Each row is a point on a tangle of strands that fork, close into loops and nearly touch. The rows are in no order.
Two points are linked if the straight distance between their rows is under 95.7. Some points are linked to none.
<494>: [ -3  49 -22 -23   9 -31 -24 -25 -31  16   0   9 -11  24 -22  31   3   2
  14  38   9  -4  26  54  16  43  11   1]
<725>: [ 14  56  20 -42 -19 -43   2 -22  23  50  18  21 -11 -31   9 -24 -25  21
 -10 -15  37 -10 -18 -10  -3 -41  25  23]
<992>: [ 33  18  47 -44  11 -15 -12 -15   7  49  -7 -33 -20  -7 -18 -30  13  63
  12 -27  19 -11 -18  32 -30   4   1 -23]
<1270>: [ 16  19 -41   9  22   7   1 -46 -26  16 -34 -22   1  21  22  45  -9  -9
  34  41   3   4  46  16   5  -5   6 -22]
<407>: [-40  -5  23  53  13  16  -8  19  -7 -10  27  69  30 -16  15  16 -14 -13
  50  29  -2  40  15 -15  29 -45  -2  15]
<895>: [ 38  16  -9 -77  13   8  20   6  41  45  -4 -25 -36  -6 -21 -18  21  24
  -4 -44  17 -23 -43  32 -21   8 -20  -5]
<48>: [-35  24  12  32  20   8 -30  -9 -21 -22  21  23  22  21 -24  33  -6 -12
  32  36   0 -13  22  22  47   2  -9  19]
<1152>: [-22   4  32  48 -16  29   4 -44  -8 -59 -26 -13  36  33  -2 -12  14  21
 -18  10  -9 -33  18  32   5  -2 -16   3]
<1267>: [-35 -22 -35   8  20 -13 -30  12 -47 -10  26  21  15  33 -50  33  12 -10
  23  29 -18  -4  11   5  47  53  -3   6]
<548>: [-16 -24  58  34   8  15  21  50  19   0   3  14  14  -1   2 -64 -19  37
 -15 -30   0   2 -49 -13 -27 -10  -8 -12]
<697>: [-33 -21  10   4   3 -18 -11 -27 -50 -13  23 -15  33  12 -43 -17  19   0
  -7  63  -2 -22  -6  -7  56  89   0 -14]
<47>: [-10 -13   8 -23  13   4   5  38  -8  45  39  21 -23 -43   4  -3  -1 -10
  23 -21 -17  33 -28 -13  16 -46   6   7]
<1583>: [-15 -10  32  18  -9  12  -6  -5 -12  26  13 -13   8  -5  10  -1   0  20
  22   2 -19  21   7   5   5 -28 -13 -11]
<455>: [ 25  -7 -63 -30  -9  27  39   0  43 -10   6  -5 -26 -17  -8  33   3 -65
   6 -38 -13  12 -25 -28   7 -37   8  -6]
<763>: [ 26 -27 -60 -18  38  -3 -11  14   4 -11 -36 -37  -5  -9  24   6  12 -10
 -23  13 -20  19  -3 -18 -23  21  -6 -21]
<619>: [-53 -25  81  59 -26  53  28   3  -4 -30  30 -11   9   7 -11 -12  -6   7
  -1  -5 -12  14   4  12  -5 -29  -2   5]
<520>: [ -6 -40 -39  17  14   2 -13  33 -33 -27  14  -3   8   6   6  28  16 -23
  -1  -1 -30  16  16 -12   8  25  -9 -11]
<1059>: [ 48  18 -21 -63 -43  -5  15 -26  35  46   1   5 -15 -28  12  -4   8 -23
  13 -27  15  -4 -20 -22  17 -29  31 -45]
<41>: [  7 -39 -30 -36  13   5 -11  25 -20  30   1 -44 -12   6 -16   2  37  16
  26  16 -14   4 -12   1  -7  60  -4 -24]
<333>: [-31 -12  17  37  23  11 -21  20   2 -51   2  -8  19  23 -42 -49 -10  27
 -56  23  25 -20 -16   6 -18  41 -12  49]
<1010>: [ -6 -39  34  43 -20  11   2   9 -26  19   5  16  30 -13  53   2 -18 -16
  21   6 -36  26  20 -29  -8 -39  -7 -49]
<365>: [ 24  68 -31 -18  -4 -27   0 -11  20 -11 -16   2 -21   2 -19   7 -28 -13
 -27  -5  22 -18   1  26 -14 -23  15  40]
<1309>: [ -1  -8  71  24  15 -15 -25  33  16   2   1  26   4   2  -5 -76 -22  59
 -28 -23  37 -53 -40   6 -20  10 -11  22]
<981>: [  5  43  -4  20  -3  -9  -2 -48  -7 -40 -38  32  27  24  14  34 -12 -13
  -1  22  12 -34  48  50   4  -6  -1 -12]
<524>: [-22  46  11  20  44  -4 -22 -41 -17   5   1  24  25  11 -18  32 -20   3
  42  51  15   2  33  32  38 -36   1  11]
<1414>: [-18   3 -11  16 -22  15   8   4  -2 -49   7  24  10   7   3  23   9 -26
  10 -17 -13  -1  34  -6  13 -17  -9  11]
<1037>: [ 26  66 -69 -24 -13 -29   5 -46  30 -20  -9  15  -9  26 -13  29 -47 -44
   1  17  11  -4  33   7 -11  -6  36   4]
<685>: [ 11 -16  -8   4  47 -15 -21  76   9  15  -3  28 -13 -20  -4 -36 -21  -4
 -39 -32   5 -26 -52 -32 -34  -7 -26  21]
<1245>: [-21 -23  -3   8  -6  46  18 -13   1  24  19  -5 -26  -7   5  58  -5 -24
  55   3  -8  46  38 -15  24 -55   1   5]
<884>: [ 19  19 -41  -9  16 -11 -15 -18 -15  12 -60 -42   4  16  17   5  15  17
  -2  46   3   9  23  20 -29  33  -2 -30]
<841>: [-14  34   4  48  -3 -18   4  35  43 -50 -34  31   4 -19  32 -18 -13  -1
 -24 -18  43  -4 -22 -20  -9 -43  -3  41]
<332>: [ 13 -40  15  -8 -43  13  31  -3 -17   2  -8 -24   8   0  38  18  38  -8
  30 -21 -29   6  13  -9  10  22  -4 -62]
<40>: [  8 -10 -56  -3  34  30   7   8   0  -7  -9 -25  -6 -22  -1  32  -5 -23
  26   0 -17  27  -5 -23  -5 -28  -3   7]
<98>: [ 36 -10 -31 -32 -27 -23   5 -14  12  42  17  -4 -17 -39  34  24   1 -20
  33 -28  -1   1   5 -40  20 -30  19 -40]
<401>: [  8  48   6 -43   8 -16  -8 -20  -8  36  -4 -40 -28  10 -16   2  13  42
  39  26  26 -12   3  46  -6  47  -3  -7]
<805>: [ 11 -35 -30 -13 -27  19  18  -1 -13  23  -6 -11  -7 -13  44  44  24 -21
  52 -13 -14  22  39 -12  20   7  10 -53]
<1418>: [ 18  22  -8  -5 -37 -47   4   2  44 -15  -1  23   1 -25  34  -4 -12 -15
 -24 -46  16 -29  -8 -30   3 -44   5   3]
<1017>: [ -9   0  -9  17  43 -24 -32  11 -36  13  11  -9  31   5  -6  -5 -18  17
  27  35  -2  -5 -14 -14  19   2  -6   7]
<522>: [ 22 -26   5 -49   3  13  10   9  16  30 -22 -35 -19  24 -13 -38  21  47
  -8 -29  10 -32 -29  19 -35  61  -9 -29]
<1143>: [-13  25 -22  25  14 -12 -20  39  11 -54 -14  42   5  -9   5  -4  -1 -14
 -23  -9  17 -17 -16 -10  -2 -17 -14  53]
<1062>: [-27 -50  63  21  -4  65  24   5 -14  15  14 -36 -13  -6 -31 -13  -9  12
  13   2 -39  32 -34  -3 -15 -32   0  -4]
<1117>: [ 18  29 -59 -62  -6 -17   6   2  21  24 -20 -25 -56  -3 -20  26  23  -6
   1  18  19  23  10  45 -18  53  14   8]
<392>: [-13 -39  50  18 -10  -7  11  34 -12  14  14   3  30  -3  19 -44 -20  39
  -6 -15 -20   1 -21 -31 -22   9 -10 -39]
<1694>: [ -1 -29 -24 -50   2  22  -6  11   8  13 -21 -62 -20  13 -24 -32  45  38
 -11   2  -5  -4  -6   9 -18  89  10 -16]
<776>: [ -1  -9  67 -37 -22  16   1 -19  -7  49  17 -28 -26  -3 -13 -25  21  65
   8 -23   2   4 -10  35   4   5   7 -18]
<1383>: [  2  11  15  27  29  -5  -1  66  30  18 -13  28  -6 -43  16 -43 -25  11
 -22 -39  11  -4 -67 -39 -25 -45 -23   2]
<971>: [ 32  43   4 -46 -27  -7  18 -21  34  51   5   2 -31 -39  -1  -3 -15   4
  -5 -27  18   9 -38  -5   3 -45  21  -3]
<1775>: [-45 -19  59  54 -37  32  13   4 -15 -57  18  25  37  20  -6 -16  19  10
   7   6 -22  -8  -3   7  11  -3 -13   2]
<264>: [-38 -46  57  71 -16  24   8  20 -31   0  27  18  50  -6  10 -14 -24 -21
  30  44 -37  32 -15 -31   5 -13   3 -20]
<386>: [-45  -1  56  58   6  19 -13  32  -9 -12  31  56   4 -22   8 -17  -3  10
  37  31  19  41 -30   3  17 -41   2  32]
<1120>: [ 20   1 -18 -22 -14 -25   2 -10 -18  -5  -3   2  14  15  30  16  33   5
   1  -4   6 -24  44  13   6  24  -5 -33]
<851>: [ 32  -9 -84 -50  34 -25 -24  18  10  26 -19 -26 -21 -19  -5   5  16  -6
 -10  14  -8  25  -9   2 -31  34   1  -7]
<761>: [ 10 -18  41 -11 -16  46  42 -30  21  48 -20 -17 -27 -30  29  -8 -18  10
  -9 -45  -6  23 -13  -9  -9 -72  -4 -21]
<33>: [-22 -25  59  23 -21  22   3 -24 -28  43  13  12   1 -11  28  -2  -3  10
  24   5 -28  41  34  -1  36 -52  23  -6]
<530>: [ 15  20 -57   3  15 -11   3  19  45 -32 -16  22  -7 -25   3  -3 -25 -43
 -43 -35  21 -14 -38 -43  -9 -40  11  26]
<1585>: [ 29  11 -16  -6  21 -36 -23  -2 -25  26 -42 -23  19   7  34 -10 -10  29
   3  21  -1 -15   4  -1  -7  14  -8 -40]
<854>: [  1  19 -45  15  35  27 -27 -56 -21   0 -45 -29  24  23  -5  36   1  -6
   8  66  -7  29  46  22  11  27  -4 -23]
<1108>: [  5 -57 -29  -8  38  -1 -30  49 -23   3   8 -22  -4  13 -26 -29   5 -17
 -30  13 -24   9 -21 -29 -24  68 -12  18]
<567>: [-29 -31  18  40 -15  26  19  35 -11   6  33  54   9 -28  12  14 -19 -29
  36  -7 -22  47   8 -20   8 -52   9   0]
<1503>: [-18  22 -22  -4  13  -3   8  42  43 -22  14  44  -9 -22 -18   5   1 -34
 -16 -23  29 -10 -29  -6  17 -38   1  69]
<686>: [ -9 -12  54   9  10 -22 -21  12  -5  12  33  -5   7  21 -14 -55 -15  38
 -13  -3   8 -38 -27   3 -14  17 -13  18]
<444>: [ -6 -22  20 -11   1  47  21   9 -25  70  38   7 -27 -38  -6   9  -8  -8
   9 -23 -35  61 -20 -17  16 -52  15 -18]
<1287>: [  8 -25 -63 -13  -5  15  12  -3 -13  26 -16 -33  -8 -12  20  26  41  -6
  65  18 -19  23  41  -5  19  50  19 -44]
<1055>: [  6  37 -28   8  14  21   6 -20  43  15   6  17  -1 -16   0  16 -37 -36
  30   6  14  -1  -7 -33   6 -69  16  31]
<729>: [ -6 -65   0  27   8 -30 -14  54 -26   1  19  30  32  17   8 -48 -11 -15
 -19   6 -18 -32 -14 -45  -7  52 -23 -11]
<60>: [-16 -41  -7   3  22  -7 -22 -27 -30 -17  -3 -19  59  16  -9  -9   9 -22
 -29  78  -9  -9   3 -29  28  88 -12 -25]
<839>: [-17  -1  10  47  -2   7  12  44  34 -20 -19  35  10 -32  28 -16 -32  -2
  -1 -30  17  10 -39 -32 -20 -52  -4  15]
<814>: [-12  10  -9  15 -16  24  -5 -37 -14 -67 -19  -8  -1  42 -19  30  41  -2
 -28  13 -11  -6  49  43  14  16  -2  -2]
<954>: [  0  46 -16  13  -7 -16  -1 -23   9 -42 -13  21  -3  14   3  35  -2  -5
 -20   0  25  -8  28  33  -2  -8   6  34]
<360>: [-24  19  35  28   3 -15 -15  22   8  16  32  45   1 -36  12 -26 -13  19
  14  -2  22  41 -25  -6  17 -49   7  30]
<1616>: [ -3  -1  40  12 -15   5  23  41   2  28  18  84  -3 -61  22 -43 -10 -19
 -13 -26   4  80 -43 -23  -2 -57  28  13]
<865>: [-17 -23  54  14  32  40  13  51  26   1  17  -8  -5 -11 -36 -45 -14  20
 -19 -24 -21   9 -54   2 -31 -21 -17  16]
<441>: [ -6 -16  -8  10 -25  37  42 -10  46 -21  12  27  -9 -16  18  19 -25 -51
  13 -29  -2  28   5 -39   7 -84  15   3]
<122>: [ 13  33 -45  12  48 -12 -24 -22   2 -26 -38   5  28   6  20  19 -19 -12
  -9  30  -1   6  28  14 -25 -17  -4  15]
<560>: [ 19   3 -13  -7 -54   4  32 -31  12 -30 -19  -8  -6  16  45  31  15 -17
 -15 -35 -10 -25  43  14  -1 -20  -1 -15]
<1230>: [ -1  14 -67  -7  22 -34 -31   0 -12 -12  11  41   4  10  -2  42   0 -42
   3  30  -3  15  36  -2  27  32  14   5]
<937>: [  0  16  22   5  13 -44 -12 -30 -22  19 -33 -26  26  30  14 -28  -5  38
 -11  24   5 -37   7  16  -3  41 -16 -27]
<88>: [ -8 -16  13   4 -24  47  42  11  37  22  14  49  -9 -52   7  -2 -17 -55
   5 -33  -9  65 -17 -39  13 -75  32  10]
<1686>: [ 10 -25 -65 -45   0   9   1  32 -10  51 -12 -32 -22 -14  -2  22  40  -3
  61  14   3  19  -2  -1  10  45  11 -30]
<406>: [ 42  48 -20 -26  17 -60 -17  -9  -8  33 -41 -12  -1  -4  32 -15 -20  23
 -17   7  31 -24  -3   4 -32  15  -5 -21]
<553>: [  6 -12 -21  -6  40  17  -7  25   0  -5   6 -18  -5  -8 -11   3  -2  -4
   6 -14 -19   1 -36  -9  -2 -13   0  18]
<412>: [ 22  -1 -25 -12  -4 -15  18  30  43 -20 -18  10  -7 -16  19  -9 -14 -16
 -44 -60   3 -29 -30 -30 -23 -29  -6 -10]
<794>: [ 19   9 -20 -16 -38 -12  15 -15  23   1  15  17   3 -29  30  13 -17 -31
  15 -36   0  -5  10 -23  17 -37  14  -6]
<221>: [ -9 -36 -11  13   9  -9 -49  14 -22 -31   2  20  14  19 -12 -12  17 -17
 -56  45 -19  -8  15  -3  15  78 -17   6]
<1382>: [ 12  45 -26 -28 -23  -2  19 -21   9   8 -19 -27 -53  17 -23  49  22  -3
  21   0  21  17  25  49  -2  16   9  18]
<1024>: [-20  32  15  30   0  27  10 -21  27 -36   1   8 -21  -3   3  26 -14  -6
   9   2  29   4   8  23  15 -75   8  56]
<922>: [-23 -40  53  14  -9  36   6  -2 -25  16  32 -46  20   5 -18  -8   4  16
  29  13 -30   9 -18 -13  10   7  -1 -14]
<616>: [ 32 -13 -48 -14 -28   8  27 -29   4 -29 -28 -21 -19   0  25  38  31 -21
   2 -22 -18  11  39   5  -3  15   4 -30]
<1764>: [ -3  -3  -4 -10  25  31  19  42  19  22  28  15 -19 -48 -27  10   2 -32
  10 -31 -23  22 -57 -22   4 -54 -14  16]
<947>: [  9 -14  40  -6  14  -7  -3  41  27 -11 -15   3 -16  15 -18 -52 -18  52
 -44 -55  23 -52 -29  10 -31   9 -17  10]
<1547>: [-12  31  28  -8 -15 -13  -9 -32  -7  -3  17 -36 -26  36 -57   0  22  46
  -8  12  23 -31  -1  75   2  45   5  21]
<1171>: [ 11  20 -50 -30 -39 -35   5 -20   2   6  26  27  -6  -2  30  53   8 -22
  29 -13  11  -7  46  -8  33  16  23 -26]
<1518>: [-18  24  -1 -15   7   6  16  21  25   4  46  22 -27 -28 -40  12   2 -16
   3 -21   0  17 -41   0  16 -55  -2  53]
<49>: [-20 -45  20  46  37  -6 -18  46  -2 -32   6  -4  27   7 -36 -63 -23   1
 -54  24   8 -21 -34 -30 -26  58 -28  43]
<351>: [ 13  44 -64 -17   1  10  15 -44  40 -35 -19  -3 -23  21 -25  46 -19 -43
 -24  -4  15  13  32  12 -18 -29  23  35]
<218>: [ 25  56 -39 -31 -33 -60   4 -34  10  -5   7  38 -17  10  16  36 -33 -38
  15   5  13 -16  40   5   4   0  29 -10]
<1507>: [-18 -51   5 -13  37  -3 -12  -1 -19   9  28 -51  22  18 -47 -42   9   5
 -39  43   6 -14 -18 -23 -21  91  -1  10]
<57>: [-29   2  66   2 -10 -45 -22  30 -21  27  47  56  -1  -7  10 -40  -4  27
  -1   4  22 -18  -7  13  23  11  -9  21]
<1597>: [ 26  38 -64 -36  12 -47 -24 -14 -13  27  -3  19 -12   8   0  38 -10 -12
  13  43  17   9  35  17  12  37  10  -1]
<38>: [-38 -24  10  46  -6  31  -7  10 -28 -63  16  12  34  22 -17   0   5 -16
  -1  33 -15   0  -2  -5  26  16  -7  26]
<1523>: [  7  31 -17   0   6 -30 -26 -37 -31 -31 -18  42  27  24  15  15   3  -6
 -19  47  -1 -28  31  23  19  32  -3 -17]
<228>: [ 24 -25  42 -33 -13  14  28  19  20   0  -9 -13 -14  -2  11 -27  18  20
 -21 -78  -8 -13 -26   0 -28 -11 -16 -39]
<546>: [-32 -13   4  14 -30  12  -4 -20 -18 -43  15  -7  -3  43 -50  35  41   5
  -7  18   0 -14  39  24  40  44  -7  13]
<378>: [-10  10  41  16 -30  26   9 -59 -17 -15 -27 -38   8  36   3  14  13  24
  13  29 -10 -23  30  28  14  12  -9  -8]
<128>: [-24 -27  17  39  28 -13 -14  39 -41   7  21  -6  52  -6   2 -26 -30  -2
  37  47 -20   6 -32 -39  -5  10  -5  -7]
<539>: [-19  -3  -2  16  -5  11   9  42   8 -30  38  43   7 -15   5  16   7 -39
  15  -7  -5  13  -5 -13  10 -40   4  20]
<1779>: [ -8  39  24 -20 -16 -42 -25 -13 -44  32  28  14 -10  19 -12   6  -4  30
  19  36  18 -16  14  40  37  32  -3  -7]
<199>: [  3  -7   2  10 -14  21   8 -54 -24  -2 -20 -12   7  21  25  34   1  -2
  31  15 -14   3  42  17  22   0  -6 -37]
<1208>: [-16  15  29   5 -16   0  -3 -57 -17 -29   9 -36   5  43 -47 -13  20  27
 -29  33  16 -41   5  43   7  76   6   3]
<1457>: [ 11 -14  10   5 -23 -22   3  48   4 -35   9  33 -10   8  16 -10  12 -11
 -35 -58  -5 -30   2  -5  -3  15  -7   2]
<462>: [-14  16  21  23  21 -23 -35  16 -26  -5  14  12  14   5 -16 -21 -13  21
  -3  27   9 -33 -17   5  11  14 -18  38]
<1528>: [-11 -45   9  40  -1 -29 -28  26 -17 -43   1  35  26  27  11 -49  -2 -19
 -49  20  -2 -35   0 -25  -5  76 -21  12]
<903>: [ -9   6  52  -1  19 -20  -9  22  14  33  20  20  -2 -24  13 -42 -23  39
   2 -18   4   9 -25  -3  -9 -37  -5   9]
<73>: [ -1  -2  35  49 -27  -1   6   5  -1 -35 -29   5  19   7  45 -17  -7  17
  -4 -29  -4 -14   8 -13 -21 -35 -17 -21]
<1490>: [-26 -13  18  33  25   5 -16 -16 -44 -28   8  47  70  13   5  -2  -8 -25
  32  54 -11 -22   6 -10  63   8  -5 -31]
<1315>: [ 18 -15 -58  -5 -13 -17   7 -10  -7  15  33   9  10  -2  34  50   5 -48
  45  -8 -15  15  42 -31  21   0  12 -39]
<749>: [ -4 -39  53  10 -16  -9   4  71  -8   2  49  41 -10  -2 -13 -39  -3   0
  -5 -33 -10  -6 -31 -14 -13   4 -14  14]
<545>: [ 36  45 -78 -65  26 -16  -8  -7  16  27 -39 -12 -38  -7  -7  16  -4 -25
  -9  21  26  18  -1   5 -35  30  22  -2]
<1299>: [  0  -2  44  17 -32  -5  17  18  14  16   1  54  -2 -57  60 -38  -5 -12
 -26 -33   2  45 -21 -34 -11 -65  26  -6]
<541>: [  3 -14 -39 -44   1 -10  -8  34 -21  54  38  -1 -36 -30  -9  35  21 -22
  44 -25 -12  10 -19 -12  32   7   3  -2]
<1349>: [ 26  32  21 -17 -33 -70 -10  -1  -2   8  12  46  11   5  37 -11  -5   3
  -5 -19   8 -34  18   6   7  -9   2  -9]
<1271>: [-16  -2 -44  21  -4  24  12 -23   6 -58  -4   9  -3  28  -7  56  21 -37
 -10  -8 -17   8  62  16  11   6   1  14]
<857>: [ 29  32  16  -4 -42  -4  25 -55  17   3 -40 -21 -13  12  37  24   1   7
   3 -13   8  -8  37  34 -15 -28  -4 -16]
<515>: [  7  65   1   8  17 -11  -7 -60 -13  17 -15   0  13   3   5  27 -29  14
  32  32  25   5  23  37   4 -36   2  10]
<1205>: [ 11  23 -62 -31   6  -2   7   2  39 -49  -9   2 -24  11 -29  27  19 -40
 -45 -14   0  12  14   3 -14  -5  10  32]
<528>: [ -1 -27  50 -26 -16  35  16  -3   6  19  25 -58 -20  13 -43 -20  31  55
  22 -13  -3   2 -15  26  -2  37   1 -18]
<1474>: [ 15  21  -5  -4  23 -31 -18  35  11   8  -8   8 -14 -14   4 -20 -19  13
 -19 -19  25 -35 -26 -10 -17  -7 -11  25]
<919>: [-22 -31  44  56   6  43  23  25 -26  -6   2 -14  27 -10 -12 -22 -18  -8
  25  22 -41  29 -24 -16 -28 -37   0   0]
<1261>: [ 40  26 -25 -37 -29  -8  25 -29  25  13 -52 -36 -25  -9  29  13   9  16
  -1 -32   9 -14  11  26 -30 -10   3 -26]
<1537>: [ 29  51 -25 -36  15 -38  -8 -19  10  52   6  -8  -8 -18   6  15 -23   2
  19  18  26   2   3   7   5 -28  22  -1]
<850>: [ 34  10   0 -39 -36 -11   5  -5   2   7 -26 -28  -6  12  32   1  39  19
   2 -27   1 -21  15  20 -20  38  -5 -30]
<84>: [  4 -19  62 -19  -6  34  35   2  25  33 -20 -10 -25 -18  -4 -36  -1  37
 -23 -72 -15  12 -32   9 -15 -41   0 -24]
<1477>: [  7 -13 -31 -24   0 -23 -11  26 -15 -18   6  11  -5   2  14  17  27 -16
  -8 -32  -6 -14  19  -4  -5  17   0   4]
<1095>: [-18 -44  56  48 -12  -8   7  28 -29  10  26  11  56   0  12 -61 -18   0
  15  28 -30   6 -33 -35 -12  17 -12 -29]
<1119>: [ -6  -7 -31   1  20   0 -37 -12 -27 -48 -16  15  13  27  -3  21  15  -3
 -26  47 -11   9  33   9   8  52   2  -1]
<1035>: [ 36   5 -77 -16   0   9  10 -30  21  -6 -47 -33 -22  -2  31  43   5 -28
  12  14   2  12  34   4 -33   7  11 -21]
<289>: [-34  21  13  44  -5  21   2  -5   9 -32  10  58  11   1   7  30 -14 -12
  30  23  32  21  21   5  34 -52   1  49]
<285>: [  4   6  51 -18 -21 -29  -8 -27 -20  31  10 -24  11  17  -9 -25  15  55
  -1  10   9 -30  -5   9  -2  49  -4 -21]
<1417>: [  3  24   1  -5 -24  19  25  -7  46  22   7  29  -9 -44  -6 -16 -15 -30
 -17 -33   0  26 -40 -38  12 -82  11  15]
<1732>: [ -8 -20  50   8   1  -5  -2 -43 -15  15  10 -44  45  20 -24 -47  -5  52
  -6  16  17 -39 -25  -8 -15  65   3 -21]
<394>: [  0  13  32  -7 -10  45  13 -35   8  24   2 -48 -51  -1 -16  25   7  22
  19   3  14  18  -6  34  13 -56   7  26]
<44>: [ 27  54 -35  13  11 -27   1 -47  20   7 -33   2  19  -5  19  14 -37  -6
  14  28  11 -11  30  -7  -5 -35   7   9]
<1211>: [  9  45   7  -6   4 -29  -9 -23  10  39  -4   2  11 -29  31  -3 -28  21
  10 -10  22  -2  -1 -10  -4 -59   3  -2]
<1411>: [ -5   3 -25  -2  15  17 -27 -38 -10  -7 -42 -39  -5  26 -28   9  29  15
  -1  63   4  28  25  36 -15  50  -6 -15]
<872>: [  3  16  19 -25 -40 -31   1   4  10 -12   2  24 -14   8  20  -7  19  18
 -31 -32  12 -34  12  19  -1  -6  -5   5]
<1015>: [-25 -62  -8  13  26  -3   6   0 -26   4  24 -43  58  -1 -27 -20  -2 -19
 -13  53 -17  -4 -11 -42   5  90  -4 -10]
<1460>: [ 20  -9 -56  32  54   3 -23 -12 -18 -22 -34 -20  20  -5  27  19  -5  -9
  -9  30 -27  16  21 -21 -29  -4 -10 -12]
<1080>: [ -3 -13   9   4  44  29  12  37  15  -9 -23 -39 -15  -6 -26 -16   1  15
 -22 -36  -8  -7 -41  -2 -34 -22 -19  18]
<219>: [  7   6   4 -15   7   3 -13 -13  -2 -11 -25 -49  -6  25 -24 -10  19  29
  -8   1   7  -6 -10  25 -26  35  -9   9]
<204>: [  8   4 -25 -27  22 -37 -51  10 -15   9   5  -6 -27  20 -24  -7  10  14
 -30  30  10 -14  10  22   2  61 -10  30]
<435>: [  8  49   3   4   5 -48 -14  12  27 -13 -24  25 -26   8  -6 -15 -20  13
 -36  -5  46 -40  -4  24 -22  -3  -3  42]
<583>: [ -3  51  22  -6 -18 -47 -26 -21 -18   8   5  50   5  18  21   3  -6  19
   8  18  19 -27  24  38  18  -3  -9   0]
<516>: [ -9 -54  -1  10  36  13  -7  47   3 -26 -12 -25   6  15 -37 -43 -18  12
 -48   0 -21   2 -20 -23 -31  56 -24  11]
<1074>: [-12 -46  33 -18  25   5  19 -21 -15  22  37 -59  39  15 -33 -42   0  29
  -4  16  11 -15 -37 -26 -20  73  -9   4]
<11>: [ 14 -17  36 -25  -5   6  11   9  11 -16 -14 -22 -14  41 -21 -36  12  55
 -40 -48   1 -37 -11  28 -34  47 -13   0]
<308>: [ -3  -4   1   6   2   5 -29 -29  -8 -31  -4 -48  19  28 -44 -25  15  31
 -53  27  14 -13  -2  17 -16  67 -11  11]
<1785>: [  2 -53  -6  -1  17  -8  -8  57 -39  10  29 -11  14  11  -1 -14   0 -18
   0  -7 -31 -13 -27 -43 -11  48 -18  -2]
<10>: [ 10  24   1 -32 -21  -3  18 -15  37  30  30  16 -24 -36  -7  13 -18 -23
   9 -32  19  12  -3 -19  34 -64  31  13]
<347>: [-17  -2  19  15 -12  26   8 -32  -3  28  14  29   7 -13  34  36 -24 -17
  29   0  -5  38  26 -14  30 -70   6  -3]
<201>: [ 13 -20  51  17 -34  23  27  -7   9  22  -8  17  -9 -41  47 -24 -19  -4
 -22 -46 -21  38  -3 -26 -17 -69   8 -29]
<782>: [ -1   0   0 -17 -15  34  16 -14  -1   4 -13 -44 -42  10 -27  59  16   8
  24 -11   1  11  20  30  20 -17   2  18]
<36>: [ 14 -10 -57 -22 -15  18  20  16  22 -45   7   0 -22   0 -12  37  28 -50
 -22 -43 -19  17  20 -19   6 -11  13  12]
<1177>: [ 28 -42  21 -19 -36  10  32  19   3   4  -1 -11 -17  -4  38 -17  30  -7
   0 -60 -36   2   3 -12 -17   0 -13 -53]
<840>: [ -6  36  33  -1   6  25  18 -36  43   9  -3 -13 -32 -15  -7  10  -9  15
  -5 -21  21   0  -8  25   3 -74   9  34]
<1372>: [ -8 -24  16 -16  12  38   9   6   5 -12   0 -63 -21  25 -52  -7  41  24
  -6 -19 -13   2 -18  19  -8  40  -2  14]
<37>: [ 23  16 -68 -10  32   6   7 -11  21   9 -17  -7  -9 -26  -2  22 -30 -37
  15  12  15   4   4 -29  -3 -38  29  23]
<1710>: [-19 -19 -19 -10 -33  23  -6 -12  -9  -8   8 -40 -12  27 -34  34  51  10
  24  20  -8  -1  30  42  22  63  10 -10]
<1320>: [  0   9   3  63   2  20   5 -14  -6 -51 -52   1  33  19  32  -2   3   8
 -13   3 -15 -17  17  -2  -3 -17 -11  -8]
<471>: [-32 -32 -32  36  30  34 -16  21 -14 -49  10   9  34  18 -21  24   7 -36
   1  37 -32  24  20 -13  14  32  -2   6]

A tip is a point with one link. Name the tips that can be reached along the links from each point below, in the order of the rows.
<394> => <48>, <903>, <1710>
<1015> => <697>, <406>, <73>
<1095> => <455>, <1245>, <1055>, <1616>
<1108> => <333>, <444>
<1779> => <619>, <1230>, <1035>
<1372> => <992>, <1547>
<1417> => <530>, <441>, <1537>

A fork is a point with three links, a tip a point with one. Leave the first point through the second and follow the links. Name the first fork or tip that comes.
<1523> / <1119> => <333>
<49> / <516> => <444>
<840> / <394> => <48>
<122> / <1460> => <407>
<686> / <1309> => <805>
<41> / <1694> => <1095>
<73> / <1320> => <1585>

A piece is all that can be reached along the links. How many separate loops has the piece of each point below (a circle has one, a figure eight two, a Y none), and how many tips (points with one link)?
<218> => loops 0, tips 4
<1349> => loops 0, tips 3
<776> => loops 0, tips 2
<954> => loops 0, tips 2
<48> => loops 0, tips 3
<794> => loops 1, tips 3
<378> => loops 0, tips 3
